Points on a hilly landscape, in no order, each with its height.
From any point a ball takes the steepest step (drop divided by distance) to one of its 2 nearest points. It stops when none of these is lower. Distance is the straight distance between rows; heights are no part of it.
J_519: [ -5 -15 -12  -3  21 -20  -1   3  22   0  -7  -8 -20  -2 -25   0 -17 -10
 -21  -8 -25 -16  10  -6]  h=1.12
J_384: [  8  -1   8   1  21   8  -3  32  -6   5 -20  11  12 -27  -4  18  -3   1
 -19   8 -13  -3   7  -8]  h=3.19
J_98: [ -3   3   3  -4  -2 -11  16 -23   8  -8 -25  -7  -3  17 -19   9  13 -19
  -3 -10  25   7   5  24]  h=5.12
J_658: [ 11  -4  18  -1  -7  17 -11   5 -30  15 -11   0  19  -9   3  -3   3   8
  21  17  11   8 -20  -6]  h=3.29
J_538: [ -5  12   9  -4   6   0  25   2 -19 -22 -23   5   2  -1 -19  20  17  -9
  -1  -9  -7  -2   3   2]  h=3.00
J_307: [  3   8   3  -2   1  -2  10 -14  -5  -2  15  13  -2  17  -5  -2  19   0
  -8 -16 -29   3  18   6]  h=2.85
J_38: [  7 -20 -13  -7 -10  -5   9 -18   2  -2  -3  28  -9 -11  -8 -21   3  -3
   0 -13  -3   9  11  17]  h=3.74
J_200: [ -9   8   6   5  14  -7 -15  -8 -15  14  13  -8   5  29   5  -5  -1  -4
   0 -10 -26   6   5  19]  h=6.69
J_36: [ -6 -16 -16   7   0   2  -4   4   3   5 -15 -13  14 -33   6   7 -28   0
  10  19  28   9 -10  -2]  h=2.12
J_867: [ 20   1  22   0 -20  14   0   5  22  17 -18   8  -1   8  11   1 -24  11
  -4  -1  24 -13   0  25]  h=3.71
J_723: [  6 -10  -9  -6 -12  -4  11   4  10   8  24   4   0  -1   9   5   6  11
  47  12  13  13   2 -18]  h=2.50
J_16: [ 20   5   0 -18 -19   0  13  -1   8  -4  10  -6   1  -6  -4  11  19   5
   2  14  15  -6  -4 -23]  h=7.75
J_155: [ 32  -2   9 -20 -17  -1  -9  13   7  24  -3   9  13  -6   4   8   1   6
   3  15  18  -6  -6  -8]  h=5.45
J_174: [-23  16  -6   5 -17  37  -1   9  13  -6   8  21 -21 -27   7  -1   9  17
   5   1 -10  -7   5   2]  h=4.82
J_518: [ 17 -15   8 -16   5 -18   3 -16  -3  27  -2  13  -2  18 -13 -11   0 -10
   8  -6  -7   7  15  13]  h=3.07
J_30: [ 11  13  27  12   8  17  14   0   2  10   4  -9 -19  31  21   1 -10  -9
  18  13  49 -12   0  -1]  h=6.23
J_235: [ -6 -18  17 -24 -17  -3 -15  35   7   2  -8   2   0  -1   7 -14  -5   4
   7   3   2 -11 -29 -20]  h=4.31
J_853: [ -9  24  15  12   1  10  18 -12 -13  -5 -12   0  14   5   2  28 -11   8
  -2  -3 -19  -1   3  27]  h=7.36
J_812: [ 22   9  13 -13 -18   1  17   4  16  -6   1  -1   0   1 -11   9  17   4
 -16   2   5 -11   8  -7]  h=7.63
J_327: [ 16  -7   6 -20 -23   5  24   2   8   2   9  -5  -9 -13 -14   8   8   7
  18  13  -2 -17   1 -33]  h=7.86
J_878: [ -9 -21 -13 -16 -11   2   6  -1   6  10  14  34 -15  -4   2 -12   7   1
  15 -13  -3   8   6  15]  h=3.89
J_415: [-10  34  -8 -19  -2  -9   1 -15  -7   1   9   6   5 -15   3  31   8   4
  -9  -5 -22  -6  -4  -2]  h=2.37
J_372: [  1  27  25  14 -29  33  20   5   9  -5 -12 -10  -6 -12  -4   4 -12  14
  -1   9   3 -18  -7  15]  h=6.50
J_122: [ 10  10 -23   9 -11   2   9 -14  -5 -14  21  12  -6 -15   3   3  12   8
 -15 -18 -15 -10  14 -28]  h=5.55
J_388: [  9 -11 -35   4   4 -10  -1 -29 -11  13  20  21  -7  -7  -3 -27 -16  -5
  17 -11 -19   9  22   1]  h=3.87
J_770: [16 13  1 13  1 16 -7 -9 -9  9 13 -6 10 -6 20 10  1 16 -1 14  4  3 -2 -4]  h=4.78
J_541: [-15  -9 -25 -10  18 -28  -6 -16  17  -6  12 -14 -12   8 -24 -10  -4 -14
   8  -6 -24  -3   6 -24]  h=1.80
J_236: [ -7   2  33 -21 -16   6  -6   7   5  10   0  -3  -4  36   5   0  11  -7
  21 -11  21  -6   4   2]  h=7.05
J_64: [ 25 -22   9   3 -10  11   6  11  -7   1 -21   8  11 -23  -9  -9  -2   5
 -12   6  -6  -6  -4  -7]  h=1.17
J_597: [  9  12   2  18  -6  20  14  -9  11   3   0   6  -2 -11   5  13 -13  11
 -10  -1   1  -7  16  20]  h=5.48
J_534: [ 19   4  -2 -33 -11 -15 -12   4  -2  13  23  19   7   2   3 -15  11   5
  -9   6  -9   7   0  -5]  h=5.49
J_81: [ -3   1  27 -13 -29  14  12   8  20   2   5  -4 -15  20  -4   0  13  -4
   8  -4  19 -14   3  -1]  h=7.25
J_503: [ -6 -12   1  -2  -7   4 -12  21   4   0 -20 -15  19 -17   7   1 -26  -7
  -6   9  30   1 -15   1]  h=3.30
J_537: [  9 -21  -1   1  -4  -6   0 -15  -4   1  -2  11  -4   9 -12 -45   0  -4
  -9 -10 -12  11   5  11]  h=3.53
J_687: [ 10  -1 -15  30  26   2   0   1   3   9  25 -24  -6  13   2   9  -8  -9
   7  16  20  -2  21  -7]  h=5.89
J_653: [-20   7  15  10  20   7 -11  15 -11   2 -23   5  22 -19   8   3 -24   8
 -19   2 -27   3  -7   9]  h=4.43
J_811: [  4 -14 -12  17  12  15   3  19   0  -3   8  -3  -6 -21   6   8 -12   6
  -9  -1 -15 -12  12 -19]  h=4.41
J_917: [-16 -21 -27 -13   7 -16  -8   5   7  11  -3  24   5 -29  10  -4 -27   1
  13   4 -11  11   5   6]  h=1.37
J_398: [ -1  12  -2  -4  -2 -20   5 -27  -5 -18   7   9  -4  17 -10 -18  14  -4
 -23 -21 -31   9   7   6]  h=3.13
J_535: [-11   5   4  -7  -6  -3  10  19 -11  -9   8 -25   5  -3   1  12  12 -11
  10  17  29  -9 -18 -19]  h=8.11
J_467: [ -5 -12  -5 -10 -17  -7   9  14  10  -7  19  -3   3   6   4  -1  24  -1
  37  10  28  13   1 -27]  h=2.15
J_426: [-11 -19 -28   8   7  -7  -8   3   5   0  -2  -9   9 -23   0   1 -20  -4
  28  13  16  14  -3  -7]  h=1.41
J_322: [ 10  21  30   2   1   7   3  -2   7  17 -10  -9 -13  35  21  15 -19  -6
  13   3  37 -11 -10  11]  h=6.59
J_73: [-23  16  17 -24  -8   4  -6  25  20   4   8  17 -23  10   1  11   9   6
  -1  -7 -17 -12  -4   7]  h=0.93
J_506: [ -8 -18  -4   4  -7   9  -9  -7  -3   1   7   8  -6  14  10 -23  17   1
  24  -3  20  18  -1  10]  h=1.26
J_28: [ 16 -11  -4  -1  11  -7   7 -18  -7  23 -18  18   3  -1 -15   3 -15 -10
   5  -7  -9   5  20  25]  h=2.77
J_289: [-18  15 -10 -27 -22   1  -1  12  21  -2  12  11 -11 -25   6  11   2  16
  10  11  -8  -7 -15 -16]  h=2.28
J_6: [ 34  12  11  -5  -4  14  15 -24   1  23   4  27 -14   6   3   3   4  15
  18  11   6  -1   9   8]  h=4.33
J_542: [ 18  -2 -17   2   5   5   5 -24 -19  23  14  31   0  -6   3  -7  -3   2
  16  -5 -16   8  24   6]  h=4.00
J_224: [ -6  26  12 -23 -14   3  -3   7  10  15   9  22   0  10   5   8  12   9
  -2  -6 -17  -1   7  23]  h=1.89
J_183: [ -1  -5  -7 -14 -11 -30  -8 -14  26  18   1  -1  -6  11  10   2 -27   2
  -2  -2   9   2  -6  16]  h=1.86
J_740: [-14 -16 -40  10   5  -6 -14 -14  20 -24  -2  -5   1 -21 -11 -18  -4  -4
  -2  -2  12   8  -3   2]  h=3.10
J_979: [ 13  -5   2   9  -6   4  26 -29  -3  -6  -9 -12 -16   1  -4  11  -2  -1
   9   2  33   0  -1   6]  h=5.50
J_815: [-22 -17  -7  14  23   2  -4  16  -2 -24 -15   1 -24 -10   0 -10   0   1
  -6 -10  -8  -6  -6  -4]  h=6.12
J_318: [-13 -14 -15  -6 -21 -15   7 -17  19  -4  -6 -11  -3 -16   5   2 -23   7
   8   4  12   4 -20   7]  h=2.02
J_54: [  4 -19  -7   9   6  -1 -20  -8   4  14  -2   9   1  21  11 -23   4  -3
  23   6  30  21   1  11]  h=0.77
J_351: [  0  25  34   1  -3   4   8  12   6   7 -16 -17   0  25   9  17 -13 -15
   6  -5  40 -19  -4  20]  h=7.10
J_789: [-14   6  -4   1 -17  25  -7  10  21   2  19  15  -8 -18  18  -1  -2  16
   1   2   1  -4   4  12]  h=5.05
J_830: [-20   1   6   9   6   1  -8   7 -11   1   6 -19  -2   1   8   8 -16   2
 -13  -6 -29  -6 -15   0]  h=5.64
J_679: [ 29  17  15 -12 -13   4  15 -25   2  18  14  17 -12  13  -4   1  13  13
   4   3  -9  -3  14  -1]  h=4.49
J_976: [-16 -11  -9 -14  -6  18  -7  15  -2  12  11  34  -6 -12   7  -3  14   6
  29  -3  -6   7   1   6]  h=4.04
J_876: [  6 -21 -20  10  -6  -3  13   7   7  -3  23  -9   0 -12   2   2   0   2
  28   7   0   5   7 -33]  h=2.79
J_107: [  4 -13   8 -13  -2 -18  -7  22  15   1 -14 -17   4  13  -7   0 -12  -9
 -19  -1   3 -14  -4 -12]  h=6.20
J_525: [  6  14  37  -9 -22   6  23   4  23  -7   3  -7 -11  25 -12   9  14  -1
  -9   0  10 -20  12  -2]  h=7.44
J_94: [  7  -9   1  11  -6   7  19 -17  -8 -10   1 -24 -11   8   4  -4   2  -2
  17  14  40   5 -11  -7]  h=5.74
J_691: [-14  13 -13  13   1  -4  -4 -29  -2  -6   2 -14   2  -2   7   7  -6   0
  -9  -6   1   9  -6  19]  h=3.95
J_889: [-20   7  24 -11   0  -1  -6  15  -9   6 -12   2   7  30   3  11  13 -16
  13 -13  13   2  -2  22]  h=6.75
J_262: [ 16  31   3   7 -17  17   2 -23  -4   3   6   2   6 -16  11   9   7  23
  -5   9  -3   0  -5   0]  h=4.57
J_668: [-19 -14 -21  -5  10   7  -1   0  -3   8 -10  23  -1 -38   5  10 -21  -6
   4  -7 -11   0   9   2]  h=1.94
J_404: [-17   7   0   4   6  -2 -12   4 -20 -14  -4 -15  13   3  -1   3  18  -8
  -8   0  -2   7 -18  -4]  h=2.66
J_482: [-18  -3  -1  -8  -3 -13  -1 -11   3  -8 -13  -2  -1  19 -13  -3  18 -15
  -4 -15   6   9  -3  22]  h=4.87
J_412: [-19  -2   8   2  12 -12  -6  -6 -16 -14  -6   4 -15   6  -2 -23  -2   9
 -13 -17 -45   2 -17  -1]  h=6.14
J_923: [  5 -12 -19  10 -11  -7 -11  -8  14 -12  21 -14   2  -4   9 -21  -1   8
 -13   5   3   7  -4  -8]  h=2.82
J_194: [  3  10   2   3  15  -8   0  18  -2 -25 -14  -8   9   9 -18   9  32 -18
 -22  -2  11   6   4  -2]  h=0.63
J_580: [  9  -8  17   7  -8   8  -8   5  -8   1   8  -9   9  12   7 -20   6   9
  -6   1  -8   2  -7  -3]  h=3.03
J_14: [ 20  30  17   5  -3   2   4  -9  -4 -13 -10   7  23  24   8  11  29   5
  -4  10  19  16   4  15]  h=3.91
J_735: [ -2  24  12  14  13  -4  11  -8 -16  -3  -5 -19  15  16  -4  29  -4  -2
  -6   3 -14  -3   8  15]  h=7.03
J_157: [ -7 -12 -36  -2   7 -25   8 -25  13  -2   8 -16  -7  -5 -20  -6 -21  -9
  19   0 -17  -4   2 -18]  h=2.03
J_779: [-15 -24   9  -1   6 -13  -2  -3  -1  -7 -10  -2 -21   5  -9 -22 -12   4
 -10 -15 -33  -6 -17  -5]  h=6.30
J_630: [-12  -9   7  -4   7   0  -8  -9 -15  13 -26   4  12  -1  -6   0  -6 -12
  10  -5  10  10  -9  30]  h=4.23
J_652: [ 14 -11   3   1   7  20   9  24   2   7 -20   8   9 -31  -9  15  -9  -3
 -10   8   6  -9  13  -2]  h=2.49
J_438: [  1  22  17  14 -13  29  15  -1  14   1 -16   6   9 -19   3  17 -21  18
 -10   6   0  -8  13  25]  h=5.83
J_370: [  5   9   0 -22   9   3   8   7 -15   5  -1  17 -17 -18 -11  14  17   7
   7  -3 -29 -17  -3 -32]  h=8.04
J_302: [-12   9 -15  22  22   4 -21   9   7  -9   8 -17   9  -1   7   5  -2  -4
 -22   0   4   8   9   6]  h=6.16
J_452: [ 12 -20 -15  11  -7 -12 -17   1  16   4  20 -15   9   2  10 -27 -16  11
  11  16   3   7  -6 -19]  h=2.34
J_753: [  4   3  12  -2 -15  10 -18  13 -13  -2  14   0  11  -4  15 -22   7  18
 -11   4 -18   2 -20 -13]  h=3.62
J_138: [ 10 -10 -21   6  -6  -6  -3 -29  -9   5  22  10 -12   1   3 -42  -8   3
   4  -9 -16  11  11   2]  h=3.75
J_27: [-23  -1 -17   6  14  20   0  -5   0  -6 -18  22   6 -37  11   7 -13   3
 -17 -15  -4   6  17  10]  h=2.68
J_258: [-26  -8 -43  22   1   1  -4 -26   8 -18   2  -5  -4 -20   5  -6 -12  -5
   5 -10  12  12   3   6]  h=3.34
J_239: [-13   7  -4 -17 -29  -7  -2  10  21  -9  20  -7  -3 -10  13   9  -1  13
   8  10  13  -2 -21 -14]  h=2.98
J_863: [ 12  -3  -9   1   9 -14   4 -26   0  14 -23  10   8 -11 -20  -2 -29  -5
 -12  -9 -19   1  14  28]  h=2.35
J_988: [ 21  -5  17 -12 -18  -7  -5  16  15   4 -19  25  12  13   0 -18   6  -1
 -18 -12  12   4   8  19]  h=4.99
J_357: [ -5  -9 -13  17  20   5  -1   5  -7  -8  -4  -1  -9 -30   5   5 -22  12
 -17  -5 -30 -14   4 -23]  h=4.05
J_214: [ -4 -11 -16  -7  -9 -14 -10  -3   8 -14  14   4  -4   0   5 -27   8   3
 -12  -4  -9  10  -8 -10]  h=3.15
J_634: [ 28  -2  -2   6   8  12  13 -25 -17  23   4  22  -6  -1   3   6   5   8
  25   5   7   8  11   3]  h=4.17
J_407: [-25  14   5  -3   4  -2 -13  -6 -11   6  -3  -6  14 -12  13   8 -26   7
 -20  -2 -27   1 -13  16]  h=5.11
J_462: [ 24  -1 -19  16  15 -10  -3 -10   8  17  25  -9  -1  13   6  13  -4   4
   1  11   3   1  21 -14]  h=5.78
J_730: [  9  19   1  -1 -25  18  -8 -12  -7  -6  13  11   7 -17  12 -13  14  24
  -8   3 -11   7 -12  -1]  h=4.18
J_961: [ -5  -8 -32  -2  25 -18 -23   9  -3  -6   5   0   4 -21   1   1  -1  -2
   9   7 -16   7  -6 -32]  h=3.17
J_303: [  7  29  18  -4 -15   1   5  -5  -3 -12  -5  21  18  22  -1   0  31   8
  -4  -3  -4  10   9  26]  h=3.09
J_339: [ -3  14  19  11 -11  -6 -15   8   9  -3   0 -20  13  26  16  -8 -19   9
 -26 -10 -10  -6  -9  13]  h=5.21
J_168: [ 12  -8  12 -28 -11  -8  -7  20   7  11   4  28   1   6   0 -19   5  -1
 -13  -6  -9   1  -1   4]  h=5.30
J_97: [ 26  16  11  -1  16  -1   0 -29 -10  15 -15  11   0  29   6  13   5  -2
   4  16  19  17 -12   4]  h=5.18
J_852: [ -8  -8 -19   2  15  -9 -10  -4 -15  -2  -6   1   0 -23  -1  -5 -13  -2
  -7  -2 -29  -4 -10 -18]  h=3.58
J_523: [-16 -15  29 -12  -3  -3   5  -3  -4  15   3  -8 -10  30  -7  -7 -13  -5
   3 -11 -23 -14  -2   0]  h=6.64
J_424: [ 18  -6   7  -9 -11  -8  -5  -6  25  22 -10   7  -3  10  15   4 -31   7
  -2   1  20  -5  -4  18]  h=2.69
J_326: [ -1  16  13  -9   1 -22 -15 -14 -10  19   6   0   7  27   8  -7  -8  -2
 -13  -7 -22   6  -6  19]  h=6.55
J_844: [ -7 -27  -8  -7 -16 -11  20   0   4 -11  11 -16  -9  -9  -6  -8  -5   0
  22   3   2   4 -12 -29]  h=3.08
J_993: [ -2  24 -10  -7  15 -15   2 -10 -23  -9 -23  17  20 -18 -11  22   7  -9
 -18 -11 -25   7   5  -2]  h=4.07
J_358: [-14   1  13   1  27   2  -3  23  -5  -8 -32  16   7 -22   4  12 -13   7
 -18  -3 -27   0   1   5]  h=3.86
J_501: [-17  -6 -13 -12   6  -6  -5  20  25 -10  -1  11 -17 -20   7  18  -5   5
 -21  -4  -6  -7  -3  -5]  h=2.97
J_359: [  6  -3  21  16  -1  14  15   5 -21  -1  -4 -19   0   2  -1 -14   5  -9
  13  13  36  -5 -10  -2]  h=5.42
J_526: [ 17   5  10   0  10  -9  -1  10  -2  14  -6 -21   8   8   4  15 -11 -12
   3  20  42  -6  -4  -4]  h=7.74
J_833: [ 17 -19  13  -9   0 -14 -10  -7   3  15  -2  14   0  30 -15 -37   2 -11
  -2 -10  -8   9  12  11]  h=3.31
J_206: [ 13  -1  -6  10   0  -3  25 -37  -5  -8 -21  -2 -10   4 -14   7   5  -8
   4  -9  18   8   9  19]  h=5.31
J_491: [-30 -19  -4  14  28  10 -11  22 -14 -22 -25   3 -11 -10  -8  -9   9 -13
   3  -5   5   8  -8   5]  h=6.29
J_169: [-13 -13  -8   1 -14   5   2   3   9  -8  16   2  -7  12  16 -11  21   0
  31   1  38  18   0  -1]  h=1.70
J_187: [ 11 -12   0  11  13  11   8  26   2  -4   9  -2  -7  -2  -4   5   8  -3
 -17  -2 -11 -13  14 -19]  h=4.67
J_19: [-13 -19  -6 -11 -11 -20  -3 -18  15   9  -7  -5  -4   0  -1 -11 -27  -1
   5  -6   4   2 -11  23]  h=1.20
J_100: [ -2 -18   3   0  -7   1 -15  13 -17  11  -3 -10  13  -6  13 -11  -9   4
  24  17  16   8 -21  -9]  h=3.94
J_971: [ 14  -9 -14   6   7  -5 -22 -11   0   7  -7  -5  13  10  -1 -19   2  -1
  13  19  25  16  -3   2]  h=1.32
J_827: [ -7   6  26   1  -9  -2 -17  11   8   9  -9   2  12  38  15 -15 -18   1
 -15 -18 -10  -6  -1  24]  h=5.90
J_255: [ -2  -7 -11   4 -21  15  12   1  13 -23   5  -7  -8 -15   4  -1  18   4
  -5   0  33   0  -4   0]  h=3.47
J_951: [ 23  12  -9  12  27   2 -14 -30 -15  12  -3   9   4  15  15   4   3   1
   9  23  18  26 -10  -3]  h=5.36
J_965: [ -9  13   1  -2  12  -5  -1  14 -13 -16 -11  -2  10  -1  -8  20  23  -7
 -15  -5  -2   7  -6  -2]  h=1.83
J_207: [-28  -3 -25  26   5   7  -6 -20   0 -10   1 -15  -7  -9   1  -1 -15  -3
   2 -10   0   7  -1  21]  h=3.61
J_42: [-13   0   2  13  16  27  13   9 -40   4   0   2  -2 -11  -6  12  17 -10
  25  -1   2   0   2   1]  h=4.63
J_55: [-17  -4  -1   2   1  29  -5  19 -16  -1  13  14 -11  -9   6  -3  21   7
  19   0 -11  -2  -7 -13]  h=4.28
J_836: [ 25  -5  19   3 -18  14   6  19  20   4 -22  19   5   2  -3  -1  -5   6
 -12  -4  18 -10  14  24]  h=4.53
J_754: [  8  13  15  -6   6 -10   6   9   9   4 -14 -20   5  20   1  22   0 -19
  -5   7  48  -8   2   9]  h=7.54
J_681: [ -2 -10 -14 -15   4 -11  -8  22  16 -18   4  18 -16 -21   8   0  17  11
 -13  -1 -11  -2  -4 -21]  h=2.45
J_605: [ 12   7  -4 -15  -9   9  15   3  -4   4   6   4 -10 -29 -13  16   3   9
   5   3 -24 -24  -4 -37]  h=7.97
J_425: [ 23  26  28   6   9  -1   1 -10 -14   6 -18   2  13  40   6  16  19  -3
   8  14  22  15  -3   8]  h=4.69
J_699: [  5  -6  12  23   9  26  20   5 -31   0 -10 -11   2 -13  -4  -4   0  -7
  15   4  17  -1   0   1]  h=5.01
J_707: [ 19  -2 -12   3   9 -18  -3 -16   3  13  31 -16   2  20   3   4   5  -1
  13  15  -4   9  16 -28]  h=5.71
J_283: [-17 -28  -7  17  19   9 -15  28  -6  -1  -7  -6  -2  -1  -6 -20  -5 -18
  14   1  11   4  -1   1]  h=6.44
J_912: [ 23 -19 -17  13   6 -10 -22  -1  11   3   0 -14  14   1  -4 -27  -6   1
  17  23  23   8  -6 -16]  h=1.81
J_151: [  4  14  -9   6  16 -11 -16  -8 -14 -11  -1 -34  20   8 -15   5  13 -13
  -6  10   6   3  -9  -9]  h=3.35
J_622: [  7  33   5  -4  -3   8   1  -5 -12  -6  19 -17   5  11   7  24  33   3
   1  13  20   1  -4  -9]  h=2.41
J_661: [ 22 -15  13  -1  -7  13   6  -1 -27  13 -20   9  17 -22  -9 -11   0   5
  10   8  -7   2 -12  -5]  h=2.33
J_338: [-16   7  -2  -6   8 -14  -6 -18  -9  -2 -28  14  11   7 -17   3   8 -16
  -2 -15  -4  17   2  39]  h=4.62
J_161: [ -7 -26 -25   7  -3  -2   5  -2   7 -22 -10 -11  -8 -16 -15 -13  -4 -10
   5  -6  15   1  -3  -4]  h=2.81
J_63: [-19  14   4   6  -4  35  -3  12  -9 -11   0  26 -13 -17   3  -6  24  11
   4  -3 -18   0  -1   7]  h=4.56
J_756: [-25  -7   4   6 -17  23  21  11  -1 -17   5  -3 -19 -10  -1  -4  14  -4
  15  -4  30  -8 -11   2]  h=4.08
J_324: [  9   2 -10   9  -9  21   3  -4  20   1  17  11  -9 -10  12   5  -2  12
  -8  -1   8  -1  18   9]  h=5.26
J_574: [ -9  22  25  12 -31  24  10   3   3 -21 -10  -5   5  -3  -1 -10   5  18
  -7   2  -8  -8 -19  12]  h=7.08
J_354: [ 10  -2 -17   3   2 -10  10  -7   3 -21  11   5 -11  -7  -4  -4  18   1
 -25 -16 -21 -10  13 -26]  h=5.67
J_440: [  1  27  13  -3 -10   8  26 -21  -2   9 -15  -2  -1  -9  -9  36 -10   9
   7   3  -3 -10  -2  18]  h=7.70
J_92: [-17  -7  -1  14  14   2   1  10  -4 -33  -5 -14 -21   2  -4  -8  13   2
 -20 -14  -9  -4  -6 -13]  h=5.95
J_561: [  2  -3 -14   2  19 -17  -1 -10  16   2 -12   1  -1  -8 -24  -5 -25 -12
 -22 -12 -26  -4  11  18]  h=1.73
J_682: [-13  12   0 -26 -13   1  -4  16  22   2  18  15 -20  -9   3   6   6  14
  -1   0 -22 -15  -8 -11]  h=1.72
J_273: [ 22   2   2  -4  -3   4 -12   0   1  21   5  -2  15 -10  10   9 -13  15
  -2  19   6   0  -7  -3]  h=5.10
J_706: [ 15   9 -25   5 -18   5   6 -15  11  -5  34  10  -8 -17  12   1   1  16
  -5  -3  -8  -7  17 -12]  h=5.43
J_337: [ 21 -13  20 -15  -8  -1  -1  22  10  14 -10 -13   9   3  -9   7 -10  -4
  -4   5   9 -17  -3 -12]  h=5.88
J_606: [ -3  13   8 -14 -27  -4  -9   5  18  -4  15 -14   3  10  16   4   0  13
  -7   6  17  -9 -17  -6]  h=3.67
J_581: [ -6  -5 -25  -6  25 -21 -22  19  -3 -17  -2  20 -13 -30  15   5  16  11
  -3   3 -12   5   2 -32]  h=2.86
J_590: [  4  14 -19  -7   9 -24  -2 -24  -7  -6  13  19  -2   8 -14 -32  -5  -8
 -18 -17 -25  12  21  20]  h=3.36
J_319: [ -6  -8  33 -19  -2  -9   5  -4 -20  17  -8   1   3  23 -10  -7  -4  -3
   4  -9 -33  -4  -8   6]  h=6.82
J_25: [ 17  20   9  24   9  15  -1   6 -14  -3   7 -15  18   7   7   9   8   9
  -8  12   7   3   5   0]  h=4.42
J_435: [ -9 -15 -15  -3   0  -6 -14   1 -12 -13  12   1   1  -3   5 -27  22   4
   4   2 -14  13 -14 -30]  h=3.42
J_341: [  7  16  -2   4  10  -7  21  -6 -19 -28 -32  12  17  -9 -18  20  13  -7
 -12  -9 -13  -5  13  -2]  h=3.90
J_788: [ 22  -4  -2 -15  -5 -20  -8 -11   8  11  24  -1   5  18   8 -10   6   5
  -1  11   1  10   4 -14]  h=5.62
J_650: [  3   8 -12  38  26  14 -18   1   3   9   9 -17   6   7   7   3 -12  -1
  -6   8  15   3  18  14]  h=6.00
J_109: [ -2  34   5  -8   3   3   5  -5 -17  -1  18  -9   6   3   0  33  24   0
   0   0 -15  -6   1 -12]  h=1.42
J_254: [-25  -1  20   2   5   6   1  27  -3  -3  -6  -8  -8  21   0   6  -3 -15
  -1 -14   9  -9  -3  14]  h=6.39
J_227: [-21 -24  12 -10   0 -19  -9  -3  11   5  -5 -17 -16  24 -11 -20 -21  -9
  -7 -13 -22  -9  -8   1]  h=6.46
J_949: [-14 -19   7 -22  -2 -11  -3  29  10  -2  -2   0 -16  -5   1  -2  -9   8
   7   4 -10 -12 -21 -24]  h=3.79
J_61: [ 11  13  28  18   0  22  14  11 -12   2  -1  -8  -1   9  14  -8   6 -11
  17  16  53 -11  -8   4]  h=5.84
J_848: [-11   5  -3   7  14  -6 -34  26   9  -2  -7 -12  14  16   4  -2  -7 -12
 -20  -8   0   1  -1  11]  h=6.40
J_195: [  4 -18 -28  14   3  -9   5 -23   4  -6  -4 -23  -5 -11 -19  -5 -19  -8
   2  -1  -5  -8   3  -9]  h=2.36
J_551: [  1  27  -6 -16  -4  -4   4 -18 -14   1 -11  11  20 -27   2  29   3   0
  -9   0  -7   3  -1   7]  h=3.20
J_52: [ 15 -18   8   6   4   5 -13  15  -6  -2  -3  -6  12  12  -7 -24  16  -3
 -10   2  -2   5  -1  -9]  h=2.52
J_621: [  3   8   0   0  13 -19 -18   9  13   0  -5 -21  14   7  -6   5  -9  -6
 -31  -1 -13  -6  -3  -1]  h=6.49
J_930: [-14  12 -18  -4   6  -2   1  -4   7  -7   9   5  -6 -19   4  25  -5   1
 -16 -10 -13  -6   5  -3]  h=3.01
J_182: [ 14  26   1  15  13  -1  -3   0 -13 -10   2 -26  16  10   0  16  20 -11
 -11  14  22   8  -1  -2]  h=3.88
J_783: [ -8 -13  -1   5   6  18  -5   6  -4  10 -12  16   7 -17   5   1  -2  -1
   3  -2  14  11   6  21]  h=3.76
J_686: [ 16 -12  16  17   6  17  21  23   5   9  11  -8  -9  10  -8   3  -5  -2
  -2  -2  -6 -15  29  -3]  h=4.95
J_685: [ -7   0  -6  12  22  10  -1   5 -29   6   6  -1   3  -3  -4  12  11  -9
  10  -4 -16   3   7 -10]  h=4.85
J_656: [ -4 -19  -7 -11  19 -23  -2  -3  19  -3   8 -15 -18  16 -29  -9  -3 -16
  -7  -6 -26 -11  14 -25]  h=1.56
J_950: [ -7   7  25  -8 -15 -18  -5 -11   0   1  -8   2   8  37   2 -17  -2  -2
 -13 -16 -15   5  -5  23]  h=6.31
J_752: [  9  11   7   5 -18   1  -9   1  18  -1   6 -19   8  12  17  -1  -8  10
 -27   0  13  -6  -9   6]  h=4.40
J_602: [  6  -8  -8 -25   5 -10   9  -7 -23   9   2  17  -6  -6 -13   7  19  -7
  19  -8 -24  -2  -3 -29]  h=8.10
J_987: [  2   9 -33   1  15 -15 -22 -20   7  -4   9  19   6 -10 -12 -27 -12  -8
  -9  -8  -9  10  13  19]  h=3.54
J_769: [  4  18  12  -4  -6  -1  10  -9   5   3   6  22   2  23   2   7  15   4
  -5 -11 -13   6  16  29]  h=2.48
J_46: [-14  -6 -18   3 -21  -2  16  -8   9 -17   6 -14  -7 -23   7  11  -6   4
  11   8  33   6 -15  -1]  h=2.80
J_732: [ -5 -10 -11   9  11  -8   0  -1   7 -27  17  -9 -20  10  -8 -13  18  -4
 -20 -10 -17  -3  12 -27]  h=5.77
J_18: [ -6   1  22  -8   2  -3  27  27  -2 -12   4 -18  -8   2 -10   6  14 -21
  -2  10  22 -20  -4 -24]  h=8.26
J_70: [  9   2  32  20   4  13  27  15   2   6   4 -16  -4  27  -6   8 -10  -5
  -1  -4  -2 -18  24   6]  h=5.28
J_252: [ -4 -26   4 -10 -21  -1 -10  17   2   6   3  -2   8  -7  10 -21 -12  13
  23   8   5   6 -22 -15]  h=4.37
J_882: [  4  -8   4  10  25   4 -12  25  -5 -10  -5 -19   9  18 -18 -11  23 -20
  -8   4  12   2   9  -5]  h=1.85
J_527: [-20 -19 -31  -1   1 -16  -4   1  12   2   2  14   5 -31   6  -1 -17  -1
  32   3  -4  24  -2  -7]  h=0.99
J_554: [-21   4  10  12  18  -4 -11   8  -9  -9  11 -12 -10  17   8  -3   2   8
 -19  -7 -39  -4 -10 -11]  h=5.94
J_266: [-15   8  38   8  -4  20  17  21  -3   3  -3  -6  -9  22  -6   7  -8  -3
  10  -7  -7 -20   5  14]  h=5.87
J_697: [  3  14   6 -11  -3  -9   5  13  -5   7   6 -26  11   0   3  28  -3  -8
   5  23  29 -11 -15 -15]  h=7.94
J_684: [-15  -2 -15  14   0  19  -2 -12 -11 -11 -15  16   9 -26   4  -1   6   0
  -3 -11   7  16  11  19]  h=3.32
J_909: [ -5  17  -5   9  23  -9   1 -18 -16  11  11 -15   4  22  -5  24   6 -10
   2  -7 -20   3  13  13]  h=6.81
J_938: [-15 -24  -1 -14   3 -14  11  24   1  -1   5 -14  -9  -8  -6   9 -12  -7
  26   5   0  -6 -17 -32]  h=3.40
J_509: [  2   4 -22   0   9 -10 -12 -21  -4   7   3   7   6  -3   0  -2   2  -5
  -3  -1  -4  11   5  11]  h=3.77

For each start below, name the point where the ball stops.
J_853 -> J_73
J_979 -> J_527
J_227 -> J_64
J_650 -> J_19
J_327 -> J_681
J_535 -> J_42
J_266 -> J_681
J_732 -> J_519
J_235 -> J_54
J_18 -> J_42
J_634 -> J_519

Call two points neighbours if one is among the 2 nearest of the other. Go from one point of each pair to the other, from neighbour to neighbour, staying as low as possible. Name the highest point that can't be avoided.
J_519 and J_73 -> J_691
J_19 and J_194 -> J_621
J_64 and J_527 -> J_100
J_681 and J_109 -> J_930
J_54 and J_64 -> J_252
